Each row is a point on a tangle of strands that fork, close into loops and nearly touch. The rows are in no order.
In the rows, 128 means zero.
Points whose rows are less than 108 apart are linked; no others are. Some points are linked to none.
Sugan: [ 76 162  95 113 144 142 157 135 135 131  92 175  86 135 113 149 129 121
 159 104 169 204  99]
Nosub: [ 94 151 129 168 107 109 111 129 199 167 103 148  94 100 160  93 148 108
 136  78 143 168 157]
voso: [123 127 124 158 133  82 131 111 119 133 144  65 171 102 109 138 101 135
 146 108  97 145 117]
pupip: [127 101 128  54 138 155 155 189 101 140 151 140 127 117 102 127 126 185
 115 193 131 170 127]
vin: [101 160 124 130 127 102 160 145 138 121 145 143 137 161 151 135 102 142
 162 115 112 142  94]
fudiv: [179  41 148  84 165 169  97 141  83 112 112  75 117 127 124 138 171 153
 104 128 115  94 124]
Ruzo: [146 106  81 151  69 133 192 101  91 107 139  49 103 168  98 122 111 107
 150 128 125  95 151]
bek: [127 152 163 166 106 111  79  44 175 103 141 138 128 107 173 106 159 126
 108 135 156  98 125]
zita: [135  49 121 135  96 138 129  96  60  99 135 110  74 117 165  97 150  65
 109 136 124  59 127]
Zolu: [157 105  97 173 105 151 118  90 100 109 141 117  93 161 133 140 105  90
  79 108 112  75 100]
gubat: [121 125 127 164 123  85 177 157 133 159 147  92 168 124 122  90 139 135
 184  80 168 107 140]
Zaf: [164  86 124 122 108 118 110 124  72 160 140 114 135 121 109 140 127  66
 104 128 124  69 123]
Nuzo: [ 83 148 148 103 170 132  90 123 112 156  94 126 155 121  71  84 119 101
 145 163 114 180 153]
fugob: [117 138 136 164 137  96  99 110 120 115 138 150 134 100 135 103 161 137
 139 132 152 115  79]
Gif: [115 152  82 117 136 133 157 127 203 147  45 131 150 151 104 146 103  98
 151  97  98 128 187]
zomif: [130 113 145  99 100 142 117 206 100 176 142 211 100 147 126 121 118 104
 119 111 132 120 118]
tufo: [ 58 147 148 172 122 136 110 175 168 198  69 104 147 160 172 110  89 108
 136 123 110 140 140]
Zur: [128 105  85 133 130 159 176 143 121 133 109  90 154 129  87 193  87 131
 135 102 149 149  75]
zapi: [110 151 127 127 165  95 138 130 241 156  85  91 108  76 141 160 102 140
 152 110 105 122  92]
gudud: [152  91 147 147 117  97 162 171 126 135 146  84 117 121 121 114 101 175
 132  69  92 149 142]
motom: [153 130 141 143 122  87 129 131 161 111 146  87 140 115  93 127 117 162
 123  91  87 121 120]
Neb: [155 111 110  72 115 100 160  95  77  94 105 112 101 109 140 173  98 149
  99 161 114 142 119]
lis: [111 126 114  88 112  80 176 106  99 106 108 157  80 130 134 135 117 130
 176 126 158 203 159]
gosu: [110 183 113 105 107 151 144 120 154 154 199 168 133 126 168 165 109 145
 124 189 176 189 146]
Vup: [141 149 110 229 138 150 115 134 180 113 127 137 131 112 133 116 157 127
 117  66 106 157 117]
Vife: [150 103 105 170  96 113 155 148  66 120 187  83 134 109 163  71 183 126
 136 142 151 112 158]
Firu: [139 112 122 159  74  98 148 106 105 109 134 156 101 154 124  72 174  98
 175 123 138  64 123]
kavo: [162  66 130  83 142 149 125 166  91 135 120 157 121 109  53 115 146 114
 124 145  76  88 104]
vokaz: [114 154  96 162 111 207 127 160 141 110 151 126 172 163  75 152  94 106
 113 145 102 139  92]
Mabi: [146 130 126 175  89 100 183 103 152 117 143 111 105 158 165 121 121 129
 161  72 134 117 149]
Kunas: [136 139 167 142 157 103 112  96 159  80 199  94 143 108 149 106 144 181
 120 151  84 115 142]
fiton: [128  70 152 131 165 155 107 131  91  69 117 104 101 126 178 103 173 181
 122 173 103  75  74]
finit: [120 150 134 169 116 122  90 114 125 133 127 172 147 134 136 103 138  81
 123 129 139  94 105]
zuk: [110 160 126 169 124 204 118 151 123  80 160 163 147 163 110 114 113 143
 129 154  87 123  94]
Kedo: [170 117 125 159 101 116 131 125 138 132 151 186  81 146 133 105 171 115
 100  89 132  98 136]
Tor: [163 127 128 179  86 115 114 152 164 157 126 186  95 114 168 120 176 107
  98  84 160  75 106]
nafo: [138  94 114  77 140 159 152 120  79  77 102 158 116 116  95 173 107 168
 100 177 130 135  57]
fenur: [164  85 151 122 102 145  93 143  98 149  86 160 111 122 106 146  95  86
 105  72 114 120 149]
digo: [110 136  73 129 120 145 162  70 107  75 172 124 105 160 128 111 141 125
 128 171 144  84 102]
Nudu: [127 198 146 129 158 114 126 109 177 127 166 151 127 117 196 123 142 129
 153 151 105 151 151]
nuzam: [ 89 163  76 130 175 142 205 131 210 139  85 130 107 135 158 171 114 102
 160 100 149 194 144]
Rako: [113 123  79 139  94 175 139 117 117 135 124 160 129 125 106 167 110 117
 126 118 190 192 125]
rab: [ 85 162 160 171 132 114 160 153 200 159 132 126 130 114 212  99 119 152
 159  74 142 117 123]
reko: [110 126 137  77 209 141  95 112 129 131 138 118 134 101 153 143 146 159
 134 128 186 173 148]
denog: [135  79 134  93 139 140 110 110  52 126  99 131 131 117 138 165 128 111
  98 167 170 108 108]
Por: [160  67 161 141 120 115 113 148  89 108 136 120  84 113 130 130 125 142
  74 129  74 108 101]
togis: [129  98 134  66 125  98 120 110  39 133  98 119 132 112 174 147 130 126
 132 177 169 126 139]
Gani: [144 163 136 166  96 110 107 105 208 120 104 141 122  85  87 124 165 119
 119  98 147  85  79]
naf: [159 130 169 155  61 126 121 127 130 159 117 142 135 173 132 115 114  92
 154 100  83  66 134]
bil: [133 161  71 125 161 137 160  58 145  61 183 139 107 135 122 127 146 143
 129 156 148 121 100]
mon: [184  54 145 115 159 132  80 117 104 113 111 109 117  95  97 116 170 158
  91  94 119 117 146]
Zopaz: [133 158 125  95  97  80 155  80  91 133 145 102 155 141 143 171  83 110
 130 177 109 130 153]
nabog: [146 152 121  90 134  60 123  70 110 152 165  99 134 106 154 160 119 112
 130 155 145 130 147]
kudok: [141  96 163 140 157 145  65  29 140  89 120  71 138 142 112 124 153 143
 112 125 110  74 135]
zipi: [133 148 109 118 125 181 121 122 107 130 157 139 165 148 102 146 121 113
  98 155 151 122 151]
seto: [167  99 145 114 109 165 113 107  85  98 155 148 115 168 103  95 181 112
 168 151 147  89 205]
vuro: [134 114 135 184 100 106 192 147 123 147 172 112 142 153 170 100 126 132
 169  79 166 100 161]
fad: [ 79 164 149 140 110  88 114 159 115 133 150 146 121 126 162 114  99 139
 151 142 110 150 112]
luku: [156  95 151 152  92 107 130 173 121 147 141 161  81 123 115 112 141 131
 138  82 114 109 133]
norok: [125 157  88 139 168 163 123 144 157 138 113 132 173 129  63 137 121 106
 124  90 118 154 136]
Pasuz: [131  76 141 168 145 142 115 129  64 100 127  97 120  89 146  81 148 133
 128 117 124 154 128]
purok: [115 131  86 216 143 136 131 109 143 120 122 145 120 111 139 137 147 118
 136  44 149 173 123]
livur: [ 71 202 111 109 152 147 161 141 172 129 165 190 133 149 149 143 134 137
 148 175 124 167  93]
Povon: [116 145 126 103 130 132 107 129  79 134 164 136 187 127 121 116 129 101
 126 166 180 115 151]
vug: [137 157 175 100 129 123  70  98 191 129  86 186 111  91 130  99 170 140
 127 120 163 119 137]
kadi: [129 108 102 153 135  86 158 160  85 149 152  81 150  80 123  93 159 127
 164 104 150 143 119]
pusez: [ 87 143 132 149 133 109 111 157 110 164 102 121 159 155 124 147 104 104
 153 104 148 110  78]
vos: [151  89 107 124 119 149 186 184  81 123 125 101 147 130  92 112 143 124
 172 121 111 133 124]
baru: [144 138 148 121 171 145  90  78 159  98 129 156 100 144 173 137 160 173
 107 117 140 101 113]
vofu: [134 173  90 135 131 119 166 116 199 133  85 138 167 154 143 157 127 109
 170  90 124 121 159]
gavi: [133 171  76 165 178  98 131 102 157 119 183 125 148 118 137 140 150 117
 101 100 144 118  69]
vor: [124 162 113 155 132 133 173 145 179 132 109 141 150 172 141 129  96 140
 152 111  99 125 135]
Tifos: [ 99 174 100 118  74 139 189 133 162 157 125 129 132 173 142 168  76 124
 149 124 163 182 155]
nefif: [151  67 129 126  96 138 145 142  58 140  84 111 115 125 105 172 120  77
 116  80 122 139 144]
gebas: [144 185 112 112 143  70 119  77 167 145 154 125 143  93 145 156 127 115
 128 118 132 114 129]
vusi: [121 162 146  55 111  80 116 139 140 161 113 172 119 139 102  92 123 119
 155 161 106 133 151]
rek: [131  91 133 120 173 124  87 104  63 126 126  87 166  89 134 144 138 126
  84 147 149 102 103]
runag: [ 77 171 104 118 174 129 124 129 142 153 132 167 108 112 150 136 131 100
 136 114 164 191 117]
zefe: [126  72 114 164 102 160 133 117  82  95 162 117  58 143 156 124 141  87
  86  98 112  59  99]
zal: [122 120 173  75 128 135  83 111 136 127 137 120 165 170 121 126 193 161
 171 165 141  89 183]
Mosa: [133  72 128 157 150 152 132 137  63  70 121 116 106 121 142 100 149 141
 129 149  90 122  75]
benok: [125  93 162 150 116  78 113 163  63 133 144  82 132  91 149 123 103 134
  98 117 103 157 133]
Vama: [123 126 152  96 120  73 121 143 110 144  89 126 133 114 110 141  99 125
 126 133 106 103 105]
kup: [ 74 149 136 178 126 148 106 183 194 178  51 119 128 133 159 123 131 124
  93 106  94 154 112]
mifuf: [150 137 151 152  97 106 134 110 225 114 100 111 131 122 105 126 150 145
 137  87 106  57  87]
poma: [134 152 144 172 149 132 131 118 144  89 205 131 121 128 134  73 161 167
 120 122 113 129 136]
nenos: [141  80 149  96  94 193 153 128  85 102 176 116 126 162 121 102 173 126
 157 181 144  93 172]
Fupo: [ 87 154 150 124 121  96 104 172 120 175 140 138 104 129 172 104 107 135
 108 127 135 189 136]
noz: [129  88 112 146 144 110 103 120  66 133 151  62 137  64 175 108 160 118
  87 148 159  81  89]
dur: [145  88 165 121 105 140 110 182  95 140 122 191  76 117 139 100 139 141
 115 111 122 137 121]
Bir: [ 84 159  87 151 158 125 112 145 175 186  67 112 158 135 116 119 122  76
 148  72 155 150 138]
sifam: [145 186  97  98 139 133 169 116 182  97 125 135 112 141 126 171 106 130
 125 112  90 179 144]
Voses: [143 149 119 133 136 135 105 175 186 133  97 162 128 138 156 143 112 155
  71 138  35 134 114]
Viku: [ 98 116 113 167 162  99 127  96  96 101 140 129 112  91 173 134 147 139
 120 121 147 132  66]
sadu: [126 155 101 106  91 153 150 135 155 140  86 142 126 157 115 172  81 120
 130 154 127 195 147]
sigi: [139  95 175  84 156 162  92 146 103  95 119 161 109 140 149 123 129 173
 112 140 122 136 129]
palat: [121  79 116 172 119  95 144 118  67  85 119 132  86 106 169 109 162 155
 130 131 117 107  58]
Nirez: [147 159 128 107  86 171 137 117 139 129 152 141 137 153 145 178  82 152
  69 180 118 151 141]
Veb: [139 132 148  84 107 159 121  96 125 106 147 131 174 167 111 133 154 139
 151 185 178 113 181]
tano: [145 104 103 122 109 185 134 106 103 114 119 145 112 126  86 177  92 133
 117 144 141 169 124]
tef: [168 133 144 147 134 128  89 161 156 150 162 143 134 114  95 123 137 143
  61  98 102 115 130]
mir: [141 192 112  79 117  70 141  86 157 162  91 160 121 134 157 163  96  91
 150 137 130 150 171]
vitu: [122 128 171 178  74 106 152 123 167 147 108 115 120 144 160 109 109 142
 159 111 124  67  95]
Febe: [134 122 138 162  92 116 114 148  92 175 139 124 160 155 139 153 113  70
 117 110 146  50 110]
ris: [142 166 134 112 100  63  98 145 176 184 130 144 157 114 112 139 142 122
 121 125 153  73  79]
zub: [106 177 111 110 162 125  99 132 149 164 116 116 166 143  67 114 118  96
 119 133 113 171 162]
nabo: [161 117 180 117 141 129  65  54 172  89  99 125 108 127 137 131 154 167
 117 128 116  96 130]
mani: [131  81 185 131 136 188 101 124  85  90 102 162  95 123 130 117 108 139
 123 140  93 127 133]
Mepi: [ 85 154  96 143 135 170 161 164 126 107 128 131 167 166  90 153 105 116
 158 157 119 124  61]
til: [142 112 147 100 183 128 114 141 124 107 179 102 156 118 105  89 180 179
 140 122 135 136 152]
Fepuv: [126 132 173  83 134  92  99  82  92 135 112 157 116 122 173 130 132 134
 143 166 153 129 149]
fal: [148 108  89  94  96  96 200 108  96 112 120  98  91 115 133 191  96 143
 121 122 150 159 108]
gofeg: [134 129 158 116 150 170  66 138  98 142 126 128 166 152 124 161  80 117
  71 139 106 107 146]
Butir: [113 140 105 114  97 113 176 114 121 140 118 111 114 136 158 203  75 134
 145 108 166 179 122]
rog: [147  66 146  92 148 169 108 143  90 104  92 145 136 102  73 107 147  94
 157 153  93 118 140]
fezod: [ 88 138 146  88 155 140  94 111  86 130 123 124 193 133 109 101 122 125
 149 182 163 159 153]
fep: [115 200 128 107  89  84 158 115 141 134 112 175 130 172 151 141 122 103
 172 157 154 114 110]
nefu: [146 146 154  73 105 117  82 150 121 173  93 188 131 127  99 116 114 105
 120 165  99 103 150]
sakeg: [159 160  97 131 147 148 118 102 145 107 139 124 174 143  86 157 109 112
 100 127 107 127 133]
Keru: [125  77 173 144 147 142  96 142  92  84 127 108 117 126 164  80 194 185
 150 168 138 107 121]
lofa: [107 185 129  99 108  71 161 113 183 148  94 156 112 155 176 152  95 110
 174 154 112 123 141]
Larun: [139 127 152  97 155  98  70  63 174 132  74 160 109  67 114 135 168 153
 124 116 187 116 100]
veli: [169 119 121 150 116 105 102  65 133 102 141 106 108 128 116 125 123 111
  87 126  95  77 129]
Zud: [173 131 116 135  92 105 117 159 135 183 114 125 129 127 115 143 128 106
  96  54 137 125 179]
fer: [158 101 104 113  77 138 175 143  65 122 152 106 128 110  88 114 150  94
 162 153 115 135 167]
sop: [144 159 155 179  91 114  65  79 154 136 129 156 152 109 141  91 178  86
 125 133 156  77 129]
bolo: [142 184 113 107 132 170 137 100 165 130 182 148 151 134 161 188 109 156
  79 167 154 155 139]
kad: [128 158  92 118 157 152 200 150 212 120 111 112 112 142 108 158  94 151
 145  84  93 183 150]
tur: [ 73 134 157 124 141  78  83 113  92 143 102  93 156  80 133 126  93 116
 136 145 116 161 109]
dor: [161  72 136  73 164 171 106 123  77 101 124  87 135 136 120 149 125 142
  75 174  91  73 109]
kolu: [ 67 156  97 162 151 120 103 134 140 172 112 127 109 119 179 129 128  80
 118  87 170 210 144]
tum: [116 118  92 160 118 113 155 101 113  78 164 153  90 160 133  75 186 113
 152 147 133  77  95]
kur: [138 173  92 149  92 163 131 145 153 123 151 172 156 149 180 163 146 123
  60 146 101  86 149]
Lize: [130  74 106 121 124 147 171 156  85 152  90  89 143 125  83 182  77  93
 123  80 157 134 116]
luv: [110 152 172  50 149 112 105 139 130 146 138 123 126 127 114 128  99 158
 125 176 105 170 184]
dip: [124  64 171 105 156 187  82 127  83  94  94 122 132 149  96 134 138 116
 140 145 103 110 154]
fiva: [142 104  81 142 102 159 164  90 112 106 100 109 121 131  87 206  74 123
 113 105 132 166 104]
maba: [154  89 115  80 175 166 143 142  92  89 135 129 130 125  94 143 136 156
  99 177 125 105  96]
Bamoz: [112 123 109 122 164 162 149 145 161 169  32 113 150 163  76 134 104  86
 150  95 116 122 156]
karez: [153 130 125 125  83 132 148 104  93 119 158 184 113 150 114  83 180  77
 156 133 156  99 173]
mukog: [ 90 187 113 114 114 138 174 169 159 124 144 170  99 166 165 156 103 150
 134 138 116 162  85]
Teb: [ 95 158 135 135 128 127  83 158 137 177 131 114 140 136 117 117  93 125
 108 129 115 172 155]
tovor: [125 134 150 124 129  92 130 171 200 191  95  95 130  77  96 115 109 136
 143  60 149 130 128]
Disod: [132 111  98 123 106 135 182 164  90 103 134 143  98 146  92 130 137 138
 144 128 128 144 109]
Buri: [127 156 123 137 191 101 145 172 231 156 115 135 131  95 131 145 117 160
 143  85  94 118  83]
zuv: [126 142 130 159 150 178 102 156 132 108 128 176  95 151 155 123 119 157
  75 101 136 184 153]
rade: [112 133 139 103 217 144 111 129 123 104 175  88 157  99 111 113 157 159
 151 118 150 191 163]
Biril: [172 107 146 113 130 175  86 125 103 124  99 159 124 149  99 163 100  99
  83 123  94 125 161]
sozum: [125  92 153 140 165 133 102  86 127  76 134 120 131 107 139  75 200 163
 147 135 145  94 120]
dod: [110 116 164  49 159 147 109 161  99 128 138 130 129 141 126 120 125 174
 119 159 139 163 156]
zovi: [127 115 122 131 155 103 135  96 106  96 190  56 147 111 142 106 126 150
 106 168  99 129 145]
Ripub: [129 103 114 161  72 161 198 148  95  88 170 121 100 163 134 121 122 148
 158 123 141 145 121]
tubi: [148 108 112 176  68 124 187 100 105  78 153 125  85 176 143 128 128 115
 134  90 122 118 137]
meka: [130 144 130  78 130 165 151 126 136 143 192 146 142 132 120 146 116 172
 138 181 192 163 152]
vubud: [161 121 133 118  71 152 162 180 120 169 126 159 127 188 128 166 106  89
 139 112 132  88 149]
vodut: [112 159  94 114 179 108 140 178 183 166 136 147 152 108 108 143 119 131
 129  76 140 129  93]
zan: [164 116 161 108  87 123 100 137 121 160 105 167 120 145  93 122 118  76
 137 141  74  70 153]
bik: [118 110 169 152 115 131  90 119 133 102 127 162 111  88 117  66 172 151
 130 142 136 106 109]
Viz: [139  49 110 130 126 140  88  62  94 111 130 110  82 115 172  87 171  92
 110 144 160  29 134]
fud: [160 116 146  92 133  88 152 115  89 134 200  99 117 108 174 119 159 162
 117 154 153 127 193]
soroz: [ 96 112 132 111 139 182 155 186 145 177  62  88 143 179  79 134  67 101
 137 107 119 159 147]
Fosi: [150 150 137 130 182 142  76 109 175 107 124 183 127 126 159 143 148 151
  69 129 129  86  76]
Basi: [ 94 154  85 146 183 172 190 154 206 134  73 108 129 146 136 146  91 140
 135  87 130 189 131]
Vusod: [170  52 153  95 152 123 123 163  80 117 114 163  90  94 103 140 135 140
  91 129  78 106 102]
kipup: [ 71 159 142 172 126 124 138 133 205 174  79 118 153 132 188  98 106 119
 156 108 126 128 146]
goda: [ 92 115 166 150 112  74 116 114 100 137  65  58 152  92 134 138  79 121
 162 130  97 123  89]
riz: [108 121 131 115 137  76 125 168 118 168 140 124 134  68 120  93 162 143
 163 124 157 153 112]
Filel: [149 100 125 122 151 128  80  36 112  92 119  93 110 135 150 132 128 131
  93 133 123  52 129]
nagon: [ 89 202  95 113 165 147 123 143 176 120 129 150 155 150 117 141 115 129
 147 165  93 158 108]
Vogag: [131 161 130 104 103  85 105 120 159 191  71 138 122 125 138 148 109  95
 131 105 121 147 183]
Rasap: [ 82 147 118 136 143 128 151 190 177 187  73 162  94 180 153  95 136 116
 147 109 153 148 128]
gak: [131 134 165  92 156  68 127 116 117 157 201 141 112  99 185 109 171 166
 135 141 171 138 162]
filu: [139  92 143 101  93 146 159 226 115 184 131 160 126 161 106 139 100 100
 147  79 124  99 122]
bopu: [113  87 131 146 103 170 137 147  32 108 163 136 107 129 180 118 142 139
  92 175 160 106  90]
Modo: [163  98  88 129 160 116 144 122  98  96 162  91 134  92  91 121 138 135
 107  97 144 148 137]
Nogum: [168  97 128  81 119 160 167 183  97  98 153 110 120 116  99 115 129 173
 121 151 101 160 159]
kan: [144 143 133 205 129 122 101 106 157 102 172 124 125 134 151 101 145 129
 105 100 110 124 112]
kiv: [155  97 108 171 124 119 137 136  66 100 158  67 121  91 152  88 160 114
 105 131 121 102 113]
vuti: [138 105 118 137 118 191 151 124  87  76 174 140 135 148  99  94 160 125
 153 177 121 104 134]
meses: [133 104 141 137 127 109 122 185  97 140 155 122 143 122 126 118 117 157
 109  90 103 170 138]
raka: [ 87 132 153  88 144  87  81 121  84 160 126 103 170  88 146  96 114 119
 144 175 148 165 164]
rok: [110 140 132  66 135 173 132 131 129 108 158 158 148 156 100 121 150 168
 149 199 166 128 152]
lubat: [ 73 157  84 129 142 160 161 173 145 181 120  91 150 157  68 132 100 118
 142 124 155 201 116]
lebot: [135 102  94  97 107 142 171  76 101  76 113 122  97 125 113 165 103 145
 107 185 133 121  85]
Sonur: [138 125 168 102 125 122  76 102 128 139 122 148 122 152 141 123 156 148
 151 134 150 115 193]
zagaz: [107 154 123 145  79 153 148 117 103  86 151 134 145 148 109 135 118 129
 171 190 149 160 128]
Vafar: [ 58 157 127 161 132 138 107 142 219 144  54 130 110 130 129  86 148 127
 127 127 107 162 106]
vab: [124 156 115 126 165 155  77 148 182 126  82 183 137 120 155 159 138 148
  62 128  74 106  98]
kudag: [117 149 122  87 143 116 137 154 100 123 169 139 158 131 142 156 105 154
 105 176 137 118  68]
rolum: [124 102 171 171  83 114 123 146 103 152 147 116 128 142 149 105 115 104
 146 110 109  54  93]
mutu: [163  71 126  91 124 203 159 170  91  79 150 118 115 120 113 102 165 172
 136 198 118 147 129]
Zoze: [ 75 123 103 138 117 202 168 171 140 163  74 117 125 184  84 140  85 103
 147 126 153 188 137]
buf: [132 121 153 104 181  98  82  79 152 128 118 136 141  92 132 136 154 144
 130 116 175 140 139]
Simef: [134 135 100 113 143  79 139 123  90 146 203 109 138 129 158 151 125 135
  83 128 177 105 111]
nofa: [125 164 162 107 128  72 124 119 175 146 169 178 112 102 175 102 151 146
 137 144 139 144 157]
Voros: [137  71 158 153 103 100 127 174  74 131 114  85 111 101 153 137 121 132
 109 113  90 103  96]
momig: [110 164 168  78 146 108 107  99 111 118 139  86 155 129 135 139  93 125
 143 185 101 166 186]
remo: [144 100 117 125  60 123 189 143  79 114 163  80 123 165 112 108 131 109
 166 158 114  84 142]
Zut: [152 138 131 151 139 102 146  82 204 127  59 114 153 110  99 150 114 132
 156  95 105  74  99]
liva: [128 144 138  89 114  91 118 143 124 138 124 144 153 150  46 103 117 119
 169 173  91 124 131]
ribaf: [ 99 138  88 120 136 149 150 167 110 155 146 122 128 118 100 142 102 113
 126 101 183 201 138]
Gop: [152 179 110 140 136  88 144  82 185 116 121 140 126 117 140 161 142 116
 167  91 119 125 123]
rire: [148 157 115 165 115 118 104 121 191 128 110 174 118  97 157 143 169 131
 102  89 139 105 110]
pebon: [134 144  83 134 155 132 132 163 122 151 152 145 154 134  91 140 131 120
 119  85 154 149 119]
piz: [133 154 146  85 111  91 138  84  91 102 154  88 156 141 136 119 103 135
 133 206  87 121 170]
Delo: [137 145 110 123 142  82 129 104 211 150  55 113 141  98 112 157 101 135
 138  87  94 134 108]
Zap: [142 122 127 133 131 127 154 131  74 108 211  84 115 136 185  88 172 157
 116 164 162 139 163]
reru: [129 108 120 121 135  89 121 161 147 159 106 129 128  76  80 107 139 142
 144  90 127 143 119]
Bapat: [122 123 169 167 110  98 144  93 179  94  86  87  97 125 126 122 105 152
 180  72  91 164 136]
kupa: [139  65 139 151 146 143  74  49  87 104 119 106 122 112 127 121 152  92
  86 138 151  51 128]
nofo: [138 172 153 155 130 108  76  79 198 113 147 138 132  94 186 124 149 137
 121 137 102 136 158]
Vez: [130 122 129 158 113 152 125 152 105  89 166 135 130 159 101  93 132 133
 133 145  85  99  98]
Sof: [127 138 169 174  92  82 164 149 204 139 141 121 128 123 189  98 130 164
 167 109 145  90  86]
vapa: [ 90 178 116 105  80 135 154 121 112 120 153 181 130 170 137 144 104 120
 166 189 163 148 118]
ref: [172  77 129 137 104  99 114  79 120 108 102  94 104  98  81 116 144 114
 128 120  94  94 115]
rizat: [162  99 155  95 123 148  68 127  77 164 131 129 174 136  97 150 111  93
  90 162 127  76 137]
tigoz: [118 156  86 127 132 206 130 166 157 130 112 171 121 144 133 178  97 144
  74 150 149 161 112]
fidor: [ 99 139 148 125 122  96  86 127 136 160  69 127 117 108  82  75 116 114
 152 150 106 162 138]
Buriz: [ 82 164 140 141 114 110  93 146 194 161  60 141 123 128  88  84 144 104
 147 144  82 136 119]
vutez: [159 102 151 119 188 159 101 130 127 101 162 134 135 137 108 109 160 170
 107 116 126  85 132]
gumen: [ 67 163  74 144 144 160 182 152 171 134  98 147  85 147 170 160 125 111
 135 104 156 217 104]
mapef: [117 123 158 130 131  86 131 156 178 225  91  70 142  98 138 122  83 128
 135  64 150 146 171]
duvut: [174  86 151 143 124 116  87  96 134 125 119 127 101  76  90 114 163 125
 117  93 143  97 140]
Vudi: [126 109 122 146 134  78 132 104  91 144  91  54 175 108 111 173  87 106
 139 111 124 112 113]
bana: [156 103 167 127 179 161  87 184 148 119 141 157 134 115 107 105 140 174
  87 110  89 128 129]
bera: [135 130 125 134  85  81 115 160 154 207  85 105 147 133 136 131  97  97
 131  72 154 137 192]
vonev: [ 88 172 100 120 160 152 132 129 121  98 132 143 184 143  69 130 114 115
 145 177 119 151  83]
gad: [ 78 168 148 118 165 135 112 113 124  94 164 119 151 114 124  83 131 151
 168 188 107 175 131]
vamev: [183 129 122 135 145 129 114 140 144 142 160 128 143 113 109 143 125 124
  78  80 123 138 189]
Tatu: [120 132 113 147 108 167 157  90  82  56 153  98 134 137 106 131 118 132
 147 151 111 160 154]
Guvol: [160 170  90 123 153 145 169  86 159  84 165 148 100 133 128 159 141 131
 106 120 111 148 129]
guza: [147  97  88 155  83 146 183  85  77  72 162  61  99 137 107 132 107 123
 111 145 118 140 138]
taz: [ 81 148 107 202 137 156 131 145 126 137 106 149 111 144 164 134 116 105
 135  71 170 176 126]

A fork is a point with three links, a tip a point with one. Leave the first point through the second and follow the links. Name the first fork or tip that comes.
Mabi; tubi -> bera
seto; karez -> zovi
Rako; tano -> rolum
Vife; Zap -> fugob
runag; Sugan -> vin
benok; meses -> fezod
Vudi; voso -> dod
ref; duvut -> sadu
Neb; lebot -> veli
meka; rok -> kiv

How many points has the smallest loop of links through each point below? Write - if it is on no loop.
Nudu -> 16
lubat -> 15
Vafar -> 27
zefe -> 7
mani -> 34

A tip is a point with one link. Name the tips that can be reached along the links from each point below, in the order of the rows.
Zaf -> zovi, vubud, mutu, liva
guza -> vug
bek -> Nirez
Butir -> Voses, sadu
